Points on a hilly landscape, in no order, each with its height.
A ball rolls from a point to the lowest of its 2 nearest points, and stops where none of them is lower. Distance is the straight distance between rows; heights are no part of it.
q_279 h=494: [143 126 110 159 159 119  78 140 179 114 129 152  85 155 122 176 107  97
 157 134 112 111 139 141 122  96 142 140 137  64 144 169]
q_908 h=236: [171 100 102 142 113 133 198 147 114 183 166 159  62  96  62 172  95 143
 134 112 107 129 112 108 122 126 111 123 132 161 166 101]
q_891 h=714: [ 97 167 173 104 131  76 121  81 122 112 124  98 177  98 114 142 126  52
 160 121  79 103 131  73 146 161 162 163 146 118 125 129]
q_536 h=252: [147  83  58 162 155 156 142 151 103 180 116 148  74 132  97 137 126 176
 114 105 158 189 123 105  92 125  90 114 114 141 169  72]
q_31 h=523: [162 157 156 155  56 116 128 121 123  57  94 140 117 107 145 136 130 121
 117 118  97 112 104 121 133 121 123  38 131 137  64 135]
q_822 h=558: [173 152 105 131 178 131 143 121  92 129 122 144 159 152 104 109 111 159
 122 118 121 124 113  90 143 100 150 126 125  94  83 114]
q_661 h=172: [140 163 104 118 101 125 138 163 105  64 178 123 122 211  88 142 138 116
 116 101  82 159 128 177 105 100  90 128 127 159 183 133]
q_448 h=344: [104 114  92 123 179 183 107 160  87 152  97 178 111  71 144 121 154 160
  89 155 113 169 154  93 105 124 101  66 131  54 131 140]
q_665 h=279: [161  84  94 152 190 173 141 143 103 130  95 147 107 110 157 116 150 179
  97 107 149 164 109 115  91  95 111  91  99  76 130 140]
q_743 h=433: [117  57 154 154 165 122 112 153 139 116 104 105 124  87 145  93 133 144
 134  94 165 124 130 156 100 102 147 123 100 109 123 123]
q_84 h=242: [150 143  62 189 112 105 154 179 136 186 125 119  88 168 132 175 106 150
 167 122 174 123 164 105  57 121  89  93 107 183 149  98]
q_217 h=280: [181 153 120 110 104 143 167 136 125 152 149 179  84 128  63 157  70 123
 129 114 100 118 105  87 148 122 127 111 126 146 115 121]
q_702 h=706: [ 74 161 147  78 155  58 132  92 114 130 105 100 204  89 131 130 107  94
 177 129 133 107 134  85 145 149 144 154 115 147 106 144]
q_922 h=506: [161 145 172 111  90 111 142  43 152  90 145 116 170  99 154 113 188 126
  93 136 130 112 110 134 147 155 117 122 175 136 105 187]
q_73 h=183: [ 86 112  92 123 135 105 112 188 122 181  91  89 129 104 132 143 110 183
 188 110 209 175 149 137  75 136 122  98 108 164 126  95]
q_596 h=592: [100 115 110 102 149 139 170  66 138 178 122 117 158 123 113 163 109  80
 138 162 181 110 132  56 166 151 144 229 117 150 154 112]
q_112 h=326: [118 168 120 123 107 109 138 132 139 113  84 124 205 130 163 123 106 123
 144 125 140 127 120 133 142 124 160  89  99 155  52 139]
q_316 h=409: [146  95 195 107 124 153 148 132 132 168 157 157  86  67 131 145 121 120
 114 169  82 118 118 124 131 130  96 135 117 143 120 154]
q_554 h=274: [122  62 102 121 111 139 151 137 146 161 145 138  62 118  67 155  95 116
 115 126 105 144 127 146 121 138 110 139 127 164 201  96]
q_868 h=262: [135 104 177 178 110 141  47  92 182 102 104 154  92 102 185 162 159 129
  93 160 120 125 126 187 176 127 123 121 168 113  97 152]
q_813 h=358: [119 140 187 101 121 120 116 115 145 232 150 116 142 102 153 137 123 159
 126 126 134 118 128 148 143 148  87 176 107 158 116 129]
q_81 h=388: [103 126 156 142  66 165 111 122 149  78 163 106 127 148 153 111 148  90
 124 154  98 131 191 143  81 156 123 151 116 100 174 144]
q_637 h=431: [145 117 188 116 123 128 104 143  87 115 129 137 109  81 142 127 108 134
  89 154  89 107  99 158 101  83 136  85 106  91 118 158]
q_940 h=503: [176 152 169 126  93 129 143 118  91  87  92 164 122  90 144 126  96 132
  98 154  94 115 112  93 152 110 119  83 131 146  45 184]
q_266 h=305: [155  59  64 146 169 152 143 139 136 192  72 143  79  94 125 156 126 159
 129 125 168 174 105 126 129 124 109 105  83 135 150 115]
q_291 h=70: [161 178 148 133 127 112  96 100 142 116 183 117 146 190 100 116 148 112
 128 101 106 114 142 136 146 129 130 174 139 120 144 136]
q_561 h=655: [135 134 111 149 165 143 153 123 106 192 131 139 162 100 128 151 112 154
 136 144 179 124 174  64  97 133 142 155 100  99 127 116]
q_179 h=387: [155 132  38 154 202 152 134 115 130 163  80 159 117 116 112 143 116 137
 139 129 160 176  89  83 148 126 158 108 132  63 117 121]
q_779 h=367: [133 149  23 150 165 118 159 162  99 140 109 136 124 184 108 126 114 124
 149 128 145 134 113  76 117 106 170 111 131 101 136 114]
q_388 h=103: [105 108  77  98 134 123 194 145 124 143 126 129 114 152 140 135 113 149
 160 133 157 175 138 119 108 133  93 170 116 190 178 131]
q_95 h=524: [159 138 168 133  92 139 132  41 123 110 131 164 149 114 138 113 199 179
  58 141 147  87  83 142 166 129 115 122 193 152  85 166]
q_810 h=683: [134 104  66 228 131 128  95 112 154  89 107 103 134 176 141 119 122 113
 155  70 156 115  86 149 128 107 195 128 125 117 160  94]
q_486 h=474: [113 131 112 154 151  89  60 141 182 132 149  96 106 136 137 185 127 102
 191 125 107 122 159 157 112 111 134 164 110 110 140 148]
q_739 h=701: [ 93  88  45 172 162 116 115 106 153  84  79  91 132 168 127 120 122 109
 156  78 180 125  80 127 169 113 218 149 145 134 154  85]
q_314 h=645: [109 128 140 144 133 153 140 135 104 249 129 144 149  61 113 170 133 176
 120 133 170 141 188  76 108 155 142 128 103 106 128  79]
q_950 h=170: [121 123 129 140 129 156 108 157 118 107 127 130 147 180 163  86 149 172
 107 124 157 145 148 150  97 107 115 132 116 123 118 125]
q_776 h=395: [183 138 166 129 160 135  51 166 115 134 157 128  70 120  93 143 111 161
  71 134 108 119  75 180 140  79 134 146 163  70 157 141]
q_370 h=291: [ 93 110  93 122 125 106 139 165 124  90  99  73 141 122 118 112 140 132
 192  77 169 127  99 132  92 115 148 103 103 179 129 111]
q_979 h=193: [167 123  96 170 137 117 149 164 115 187 120 101  99 100 125 156 107 172
 154 116 178 138 160  99  81 129 113 105 100 148 147  99]
q_681 h=539: [139 134 125 148 112 114 123  82 170  53 113 140 175 133 204  94 154  78
 127 163 119 131 130 141 151 126 152 111 163 104  72 192]
q_623 h=557: [141 100 122 124 138 149 137 114 148  77 107 152 142 127 173 104 131 114
 113 157 150 135 128 129 163 127 150 114 145 102  84 149]
q_173 h=535: [172 147  86 146 167 107 133 135 144 140 126 168 138 168 135 123 108 124
 159 121 125 117 119 107 133  87 154 138 112  87  96 159]
q_653 h=263: [135 125 137 123 153 108 112 126 115  82 185 105 150 210 120 124 148 148
 120 104 133 151 144 181 129 107 100 177 126 151 186 116]
q_7 h=368: [187 124 141 135 180 136 103 166 101 129 156 126  62 170 102 123 134 181
  81 122 121 143  97 188 136  76  91 161 145 115 140 118]
q_703 h=350: [136  59  93 144 139 155 145 143 129 137  48 151  80 117 150 130 112 135
 110 122 138 170 101 110 116 139 105  67  82 137 133 143]
q_843 h=414: [152 116 174 121 145 161  87 161  98 124 157 137 100 124 108 122 123 177
  68 148 108 111 114 175 129 105 135 134 145  50 131 103]
q_187 h=447: [124 114 169 107 156 138 139 152  67 144 146 132 127  83 127  91 133 148
 108 149 122 101 136 125  91  99 116 120 121  73 140 148]
q_383 h=500: [ 91 129  99 145 105 121  87  86 166  34 107 122 140 133 159 132 170  55
 140 130  87 126 136 118 156 142 194  99 158  94 100 137]
q_771 h=541: [168 112 149 162  68 112 156 105 133  55  96 138 142  89 115  96 108  80
 123  90 120 103 126 105 119 135 165  61 112 134  81 135]
q_188 h=267: [136 111 112 165 128 117  96  90 152  78 155  97 197 199 185  68 187 120
 118 136 145 145 132 186 151 138 141 151 173 110 134 135]
q_712 h=216: [143 110  80 157 134 140 173 127 121 116 140 169 124 134  84 147  97 101
 143 140 164  98 139  65 114 101 155 158 123  94 155 125]
q_994 h=513: [ 82 110 153  94  75 148 131 143 122 166 146 117 127 117 127 125 112 130
 112 131 114 114 151 151 107 137 103 108  98 183 153  99]
q_528 h=481: [ 69 156 121  97  94 123  84  95 143  82 132 103 135 135 149 120 158  84
 139 133 107 130 157 156 156 145 166 119 147 132 106 112]
q_29 h=347: [134 100  65 133 193 135 136 153 128 154  96 152 105 123 126 148 116 142
 128 147 133 145 136  93 135 114 119 117 122  78 116 126]
q_751 h=181: [142 154 155 185 109 134  66 126 161 112 115 116 127 139 140 154 124 119
 113  99 101 122 138 169 119 106 145 121 114 113 114 140]
q_22 h=626: [128  83 109 137 128 172 120 145  95 178 155 144 116 115  87 137 127 160
 101 158 154 102 178  78  86 142 133 158 128 105 196  86]
q_12 h=543: [ 93 107 110 101 132 154 170 141 121 191 114 132 125  86 121 140 125 151
 117 147 140 156 126 112 142 149 124 132 106 153 127 107]
q_267 h=542: [167 123 208  88  88 128 124  64 101 142 117 158 145  70 131 117 168 155
  60 172 133  95  92 116 193 141 132 129 197 138  72 129]
q_124 h=613: [133 122 124 122 158 163 115 119 116 162 152 155 139 157  69 151 126 141
 105 160 158 120 161  68 134 136 152 186 138  84 166 100]
q_482 h=468: [142 186  81 109 144 135 176 151  96 101 131 128 135 191 129  95 129 142
 140 103 142 144 104 137 149 105 125 109 112 167  89 107]
q_242 h=375: [ 67 147 165  48 147 127 172 142  98 157 148  97 135 103  77 119 115 111
 140 124  99 129  89  98 148 155  92 135 155 165 147 108]
q_390 h=457: [131 101 113 152 155 114 101 140 189 156 146 106  78 129 127 170 125 130
 158 119 132 123 143 177 117 116 105 180  90 132 174 148]
q_149 h=466: [110 135 124  97 118 144 162 155 147 122 128 158  86 119 118 151 110  87
 129 186  87 132 136 116 150 145  92 105 129 127 108 148]
q_300 h=419: [ 83  88 149  86 133 115 100 111 147 140 182 120 113 155 128 131 154 107
 122 157 102 148 149 169 128 141  72 205 131 151 203 126]
q_508 h=349: [ 90 134 147 112  93 144 142 150 132  79 137 117 135 120 152 100 151 100
 148 127 120 113 151 125  92 137  90 137  91 167 160 163]
q_114 h=616: [119 145  73 146 123 149  91 124 156  78  91 178 120 195 129 140 119 100
 121 118 110 131 117 114 155 122 172  74 139 112 107 116]
q_14 h=217: [180 135 116 160  71 135 105 102 159 131 128 141 129 146 128 144 104 139
 126  79 121 112 125 141 140 141 145 115  86 150  77 105]
q_206 h=254: [115  97 174 106 123 113 137  97 143 116 125  96 165 116 159  94 154 121
 120 143 164 120 120 141 150 168 118 143 124 159 121 128]
q_654 h=215: [166 154 125  99 180 102 205 131  98 172 140 107 141 116 114 111 119 135
 168 107 148 133 107 101 137 123  68 155 100 180 127 170]
q_793 h=266: [120  90  67 189 125 164 155 150 121 123 106 139 135 154 121 103 101 121
 128 111 188 102 155  90  77 117 155 144 123 101 160 108]
q_79 h=462: [141 145 156 107 157 153 144 173  38 154 136 125 129  97 125 100 139 198
  95 131 116 143 103 138  93 101  88 111 114 118 137 137]
q_734 h=393: [112  93 157 111 115 177 143 136 110 185 135 179  67  59 139 131 141 122
  94 189 112 134 115 118 120 116 105  87 105 116 131 147]
q_422 h=334: [159 117 102 129 172 125 126 150 106 157 149 114  95 157 126 129 140 203
 128 104 143 157 125 166 115 109 107 143 119 141 132  99]
q_999 h=307: [113  65 120 112 128 123 153 149 131 161 170 127  11 107  77 153  89 101
 152 137  64 153 109 174 112 117  91 110 130 180 190 144]
q_111 h=210: [164 162 132 149  85 139  65 135 147  40 156 138 118 167 133 116 147  72
 103 141 102 128 140 157 118 119 183 130 178  56 148 170]
q_117 h=432: [122 149  64 122 184 137 160 141 118 152  62 137  94 114 112 139 105 151
 149 102 148 190 108  82 140 139 143  65 141 120  89 108]
q_992 h=298: [138  90 134 126 178 108 132 130 100 121 157  83 135 150 105 109 143 173
 121  97 153 121 118 167 133 110 114 200 112 155 157  90]
q_34 h=446: [130  88 207 165 119 112  81  96 140 108 147 115 181  80 121 117 143 110
  98 113 123  94 151 164 132 136 172 142 141  76 114  96]
q_94 h=171: [159 200 118 132  89 138  66 119 128  50 188 114 120 202 154 113 174  88
 121 141  85 131 137 147 133 122 135 131 170 102 159 179]
q_678 h=598: [140 125  93 147 124 167 111 131 120 128 131 160 144 174  55 127 116 142
 104 127 141 103 146  85 139 129 183 152 150  77 132  80]
q_794 h=439: [ 73 177 167  71 123  94 106 126 144 107 140  64 153 113 133 122 160 103
 171 129 137 125 120 165 137 146 114 145 132 153 106 116]
q_226 h=396: [ 79 174 158  84 124 122 159 147 113 141 154 109 145 144  90 127 115  88
 142 143 105  97 132  87 123 151  87 126 136 135 160 124]
q_564 h=275: [144 141  97 156  93 111 116 104 169 135  91 144 171 143 154 157  97 113
 152 102 136 124 131 112 149 130 178 118  98 131  61 123]
q_491 h=565: [128 117 190  78 114 135 147  69 133 174 156 144 139 109  94 140 119  92
  87 155 128 116 113  84 179 165 111 160 158 152 139 113]
q_755 h=498: [ 52 125 164 101  67 165  94 146 141 134 121 117 149 132 161 127 146 138
 101 161 115 130 155 155  94 156  80 130 114 153 146 126]
q_338 h=424: [ 84 161 205  70 149 106 114 104 116 132 151  75 157 105 143 117 159  84
 130 135 102  96 127 132 133 158  93 165 166 125 134 130]
q_502 h=434: [149  85 208 148 150 135  62 128 125 112 135 125 125  93 112 133 133 142
  71 132 121  91 120 180 123 105 180 141 132  63 148 121]
q_207 h=554: [134 113 207  68 118 114 143  67 114 152 137 161 124  55 115 137 126 114
  78 166  97  86  92  89 173 149 122 134 155 136  97 140]
q_277 h=576: [137  71 123 103 113 117 164 113 108  98  97 100 128 108 101 119 136 121
 105  92 161 118 109 130 147 158 145 131 106 183 107  82]
q_916 h=369: [ 95 131 148 132  69 128 124 128 116  66 150  64 137 149 156  94 166  92
 157 118 117 149 163 134  73 150 125 155  99 161 203 138]
q_61 h=423: [116 124 205 107 139 114 128 132 114 206 171 127 120  79 134 158 119 126
 122 170  96  93 128 146 111 116  96 143 113 113 151 166]
q_853 h=491: [170 160 170 156  86 100 134  74 127  54 167  90 168 130 144  96 208 121
 121 124 107 122 130 139 132 132 142 129 174 120 107 163]
q_318 h=106: [ 85 109  56 148 113 118 205 130 103 194 164 109  99 141 109 153  93 163
 151 148 172 195 149  90  98 149 104 141 149 210 204  85]
q_334 h=241: [ 76 124  85 115 161 105 137 182 116 129  93  75 152 124 122 115 115 156
 195 109 205 142 133 125  97 132 156 141 103 136 123  86]
q_391 h=317: [110 133 178 117  97 127  80  99 196 164 147 130 107 104 148 193 130  87
 139 164  84 116 153 157 180 153 119 168 123 137 122 150]
q_463 h=382: [105 157 163 121 100 151 112 114 158 195 113 159 156 126 159 139 122 134
 120 152 117 112 144 145 147 145  84 144 129 144 110 128]
q_526 h=411: [100 197 176 128  87 131  80  92 146 149 107 148 183 152 209 123 134 126
 132 164 135 124 133 139 167 156 109 140 145 155  76 155]
q_510 h=514: [174 143 122 136 172 111  91 123 166 137 126 180 124 126 149 150 101 109
 138 156 105 120 134 126 147  87 144 149 127  60  91 197]
q_332 h=285: [113 125 142 112 144 117 111  82 169 107 135 115 184 167 169  99 174 141
 101 153 171 150 134 166 167 156 137 162 143 137 104 121]
q_549 h=435: [128 152 213 108 115 125 133 145  74 214 167 105 107  89 131 122 107 155
 104 131 111 107 101 159 118  96  96 128 108 145 154 146]
q_264 h=292: [126 107 194 130  88 137  67 102 194 126 146 149  84  97 130 190 165 107
  95 143 106 103 135 185 184 133 140 153 154 133  94 124]
q_65 h=726: [ 94 103 115 133 140 113 146  59 144  61 124  99 193 122 144 100 168  81
 131 138 139 118 135 122 170 153 208 134 167 103 111 101]
q_178 h=436: [119  59 123 130 150 118  95 105 176 130 177 113 109 161 103 174 140 119
 123 130 118 133 158 174 135 120 106 209 117 158 199 110]
q_30 h=164: [141 111 121 104 147 129 184 138 132 159 126 119 130 137 138 128 123 145
 134 129 135 145 109 152 136 136  69 146  88 195 153 145]
q_862 h=479: [161 171 166 102 156 126 154 153  75 120 157 116 138 135 121  92 132 195
 113 118 103 126  94 144 141  99  96 110 130 140 102 141]
q_750 h=636: [110 123 113 145 119 162 149 129  99 240 153 128 104  90  92 159 117 161
 102 158 141 132 169  80  98 159 112 141 140 116 168  55]
q_565 h=412: [ 82 186 195  65 156 115 120 125 100 137 140 106 163 127 132 122 117  68
 131 140  78  94 125  76 100 150  85 149 168 109 159 161]
q_904 h=220: [125 104 150 105 115 102 129 103 148  67 153  70 159 117 144  88 178 126
 125  96 146 139 117 191 137 147 104 140 129 188 121 119]
q_710 h=688: [105 151 112  99 210 110 147 155  65 136 114 117 185 104 138 130 102 153
 165 146 124 150 150  73 118  94 139 125 122  77 100 149]
q_87 h=665: [125 134 113 164 166 113 120 134 112 187 106 122 183 120 139 112  99 166
 146 124 164 117 182  89  73 108 164 120 126  72 106 127]
q_372 h=606: [134 122 123 149 133 136 152  64 156 154 148 125 190 117 129 144  95  68
 148 142 171  96 129  74 159 157 172 227 102 112 156 148]
q_753 h=287: [133 154 140 137  42 145 113 137 144  87 112 153  95 132  99 173 100  62
 120 106  81 108 143  92  96 125 161  87 124  95 132 131]
q_182 h=273: [173 163 105 157  99 140 141 138 137 158 101 154 139 146 147 126  90 155
 142  83 143 115 149 115  99 116 129 107  84 156  98 124]
q_401 h=593: [156 123  65 122 117 125 119  86 155  79 127 149 106 161 111 135 147  89
 107 118 124 130  96 128 179 150 155 109 155 132 102 120]
q_937 h=564: [ 39 116  69  86 122 163 155 150 105 218 108 130 128  84 113 148 117 160
 133 143 161 208 156 102 126 183 124 110 134 161 131  83]
q_348 h=448: [ 94  65 193 119 146 124  97 123 130 142 121 107 163  70 149 106 143 143
 114 123 166 111 154 166 118 146 166 146 108  98 122 106]
q_419 h=449: [165 161 199 127  74 143 135 154  79 188 145 132 111 105 130 133  99 185
  82 125  98  80 107 130  89 110 101 116 103 144 123 145]
q_198 h=182: [140 126 137 110 144  80 115 105 157  77 171  62 134 129 138 114 168 115
 153  73 114 115 122 177 170 120 144 167 129 160 119 127]
q_856 h=253: [128 135 164  63 139  82 186 134 113 126 142 102 141  90 117 115 121 110
 168  97 114 108  95 113 138 134  95 140  97 187 151 160]
q_926 h=272: [124 141 196  89 143  79 183 148  84 129 154  89 135  69 100 126  88 105
 152 118 104  84 113  98  87 129 109 121  90 139 160 152]
q_472 h=278: [125 108  89 127 143 148 148 191  92 146  89 130 119 158 149 103 131 198
 148 129 183 190 146 141  65 114  77 103 120 144 136 112]
q_450 h=471: [172 189 171 166  92 127 101  89 132  91 143 130 186 147 158  87 155 132
 101 138 133 108 116 149 163 115 131 142 182 102  87 166]
q_134 h=482: [ 32 161 149  97 114 154  81 158 143 146 115 113 131 136 161 139 158 120
 124 181 117 143 165 172 123 154  92 134 154 120 116 112]
q_887 h=111: [150 184 105 119 103 149  99 146 105  44 179 122  96 218 114 119 162 112
 108 109  82 131 114 159 123 105 103 107 156 128 130 134]
q_365 h=499: [154 185 140  99 119 124 172 148  76  78 147 130 146 193 137  92 151 171
 122 113 119 121  90 114 156 123  84 103 151 157 108 138]
q_692 h=578: [162 152  97 146 140 126 123 136 110 106 132 151 149 175  75 104  94 133
 129 117 111 111 111  90 156 106 208 121 157  75  92  89]
q_496 h=563: [129 115 179 107  86 105 143 102 109  84 137  97 157  87 101  98 140 126
 101  99 132  82 110 132 125 157 157 123 131 157  95  95]
q_735 h=221: [123 115 132 156 110 130 140 132 145  67 159 119 180 179 178  69 156 120
 126 121 131 136 150 161 119 116 119 125 127 113 138 139]
q_77 h=314: [129 124  98 121 203 146 149 150 110 154  91 155 125  63 144 105 126 165
 128 137 150 167 141 101 110 121 114  99 101  74 117 135]
q_933 h=397: [204 142 135 105 162 120 138 158  94 124 171 159  66 146  69 112 112 176
 102 120  92 136  86 148 170 105 100 130 151 129 117 120]
q_341 h=130: [166 151 141 144 109 142  86 143 154 134 166 124 104 168 105 140 113 136
 115 117 116 119 149 174 113 110 118 154 117 128 140 139]
q_830 h=591: [150  71 139 111 109 131 125 118 135  86 110 106 115 105 120  90 165 147
  90  95 161 125  95 176 153 140 141  96 133 162 102  75]
q_618 h=354: [ 93 120 159  69 153 110 156 171  96 157 158 102  98  95  96 118 116 136
 146 138 101 122 109 156 120 129  71 119 143 168 157 132]
q_336 h=520: [140 139  85 125 104 106 128  68 168  36 136 124 149 151 194 100 203  56
 153 144  92 141 123 127 168 155 180 100 170 126 105 177]
q_413 h=410: [156  78 160 154 138 116 105 124 117 121  82 138 109  93 144 110 118 147
 101  99 126 100  98 162 116 100 151  89 114  92  91 134]
q_192 h=228: [150  73 117 146 142 164 130 171 107 128 109 144  91 144 159  93 145 179
 105 116 172 158 124 167  80 109  86  97 104 132 147 119]
q_360 h=328: [102  93 127  98 115 125 139 170 115  92 122 108 126 113 129 105 137 134
 165 111 151 130 120 156  82 128 107 116  95 161 156 138]
q_224 h=445: [121 139 113  96 161 147 159 145 143 168 138 162 106 132 104 128 117 125
 147 177  84 157 133 104 169 128 112 146 148 101 109 149]
q_622 h=184: [116 105  24 163 142 128 175 131  92 179 115 138  88 141 113 159 113 185
 139 130 161 228 126 112 102 144 113 128 142 185 168  62]
q_161 h=715: [ 84  88  74 143 170 124 130  98 152  51  93 111 140 143 132 108 126  84
 135 127 149 124 111 133 173 128 193 138 162  96 133 105]
q_436 h=224: [131 141 178 173  85 138  64 131 139  91  91 132 108  83 181 143 144 131
  96 109 114 121 108 183 137 110 129 100 133 131  85 156]
q_662 h=443: [138 208 138 164  82 115 107  84 130 117 125 133 198 163 201  95 168 131
 138 131 158 131 118 151 152 128 138 113 143 145  66 173]
q_874 h=28: [ 74 116  59 124 136 126 191 151 117 151 153 141 103 156 113 148 110 120
 160 173 142 161 157  82 116 152 108 159 150 172 195 108]
q_672 h=402: [ 90 116 166 108 109 162 103 112 158 110 168 132 152 168 126 125 147  99
 107 164 105 112 179 142 111 161  94 183 133 118 202 121]
q_4 h=301: [157 141  79 189 137  99 135 159 147 155  84 134 107 179 144 145 111 158
 162  88 162 123 131 120  91 111 119  80  82 125 107 140]
q_143 h=316: [ 97 188 154 141  48 148  88 124 171  85 124 153 116 119 152 166 106  62
 127 152  67 121 163 120 113 146 150 110 128  86 108 163]
q_630 h=251: [137 145 118 173  60 153  66 123 163  66 117 153 114 160 125 137 128  65
 123 112  72 119 129 113 123 114 188  94 140  67 155 138]
q_26 h=385: [157  65 136 141 144 155 136 123 127  90  65 167 106 121 145 110 123 136
  90 128 139 124  97 133 131 135 133  70 123 102 117 132]
q_509 h=372: [126  80 129 136 139 190 122 161 132 150  89 182  72  85 170 125 132 135
  85 164 118 146 139 115  92 125  88  91 110  84 139 152]
q_659 h=573: [170 105 131 153 119 140  93  93 159  37 109 153 117 145 132 117 152 104
 108 122 127 125 115 138 142 126 155  93 156 105 101 151]
q_619 h=332: [ 92 121 128  91 129 116 179 171 116 187 175 123  49  99  76 149  83 122
 155 156  79 156 135 142 120 143  88 121 164 182 186 130]
q_289 h=553: [165  92 186 146  99 108 172  90 110  77 129 137 175  64  95 111 107 100
  95 106 124  80 117  89 135 141 158 106 131 128  97 124]
q_978 h=677: [127 179 117 152 200  82 128 137  91 154 112 135 208 158 143 106 107 153
 163 125 130 119 162  89 121 100 150 127 149  66  87 146]
q_584 h=327: [161 151  73 137 107 119 154 137 154 189 108 167  96 139  99 163  85 141
 141 109 129 133 129  95 137 121 126 100 119 135 107 111]
q_581 h=329: [ 86 138  98 126 121  99 136 146 155 108 108 107 162 111 129 122 103 109
 181  94 148 112 123 119 105 136 143 112  86 158  96 142]
q_437 h=459: [ 57 153 112  88 136 113  97 140 140 114 126 107 148 157 140 125 150 127
 156 135 116 157 144 173 139 151 120 144 145 165 109 125]
q_263 h=720: [ 79 138 150 102 132 101 127  76 153  67 118 100 203 101 122 124 128  48
 150 156 127 103 144  87 161 161 207 158 150 110 124 124]
q_229 h=663: [159 132  70 237  93 137  91 118 156  93 118 151 143 188 149 108 113  99
 154  64 118  98 101 122 130 104 189  89 102 113 159 127]
q_255 h=640: [131 127  73 203 105 152 114 126 165  97  60 160 138 182 141 105 109 105
 132  91 135 128  98 108 138 128 187  51 103  92 128 119]
q_169 h=129: [179 151 141 127 159  86 104 110 158 113 183 101 144 170 127 133 144 117
 157 101 104 117 110 159 172 120 101 189 131 156 131 176]
q_792 h=222: [152 107 108 130 127 104 145 162 103 101 181 119  92 196  83 134 136 160
 122  80 120 135 140 175  90  96  99 163 109 166 182 106]
q_137 h=698: [ 99 162 108  72 183  90 158 118 118 144  99 123 165 103 126 125 123 125
 170 155 133 131 143  83 125 127 130 142 118 117 113 156]
q_438 h=235: [104 123 108 121 143 114 140 197  94 190 105  92 106  96 117 117 125 203
 167 136 166 193 127 167  71 128  75  99 124 163 119 115]
q_223 h=422: [136 171  49 114 151 115 163 147 117 115  77 136 115 162 105 125 102 134
 157  94 136 139  80  97 150 108 149  85 130 129  91  92]
q_941 h=337: [ 91  98 186 114 119 114  80  99 185 202 127 119 138  84 163 172 133 130
 150 145 132 128 150 171 153 150 123 171 118 147 122 120]
q_586 h=577: [131 122 147 105 128 154 135  79 159 202 156 141 140 144 104 148 113  95
 131 153 138 113 129 100 176 170 123 223 130 165 172 107]
q_60 h=339: [108 218 153 127  48 114 106 125 135 102  93 128 139 100 171 160 128  81
 151 116  76 113 147 116 127 143 147  84 123 121  93 147]
q_518 h=244: [157 116  73 168 150  97 149 165 123 160  63 113  97 121 128 140 113 167
 170  86 200 139 115  97 102 127 139  96 103 143 126 109]
q_884 h=315: [127 128  55 173 138 157 153 140 101 113  93 130 121 183 101  93 115 141
 140  94 155 132 137 106  89 104 151  96 119 106 135  87]
q_557 h=485: [133 180 153  98  95 123 156 135 130  97 105 157 112  98 130 140 127 112
 117 177  88 114 106 116 154 121  87  99 145 135  82 170]
q_545 h=421: [181 164 133  98 171 114 140 152 106 125 151 160  97 141  87 135 106 125
 131 144  99 143 125 117 145 122 113 141 146 110 116 157]
q_196 h=526: [ 76 110 138 114  97 140 137 158 141 179 123 128  99  89 107 171 108 122
 111 132 112 117 180 105 113 147 127 118 123 151 137 101]

For each start below, name the point where the ball stops.
q_702 -> q_370
q_862 -> q_874
q_348 -> q_874
q_207 -> q_291
q_161 -> q_908
q_678 -> q_370
q_937 -> q_908
q_336 -> q_908
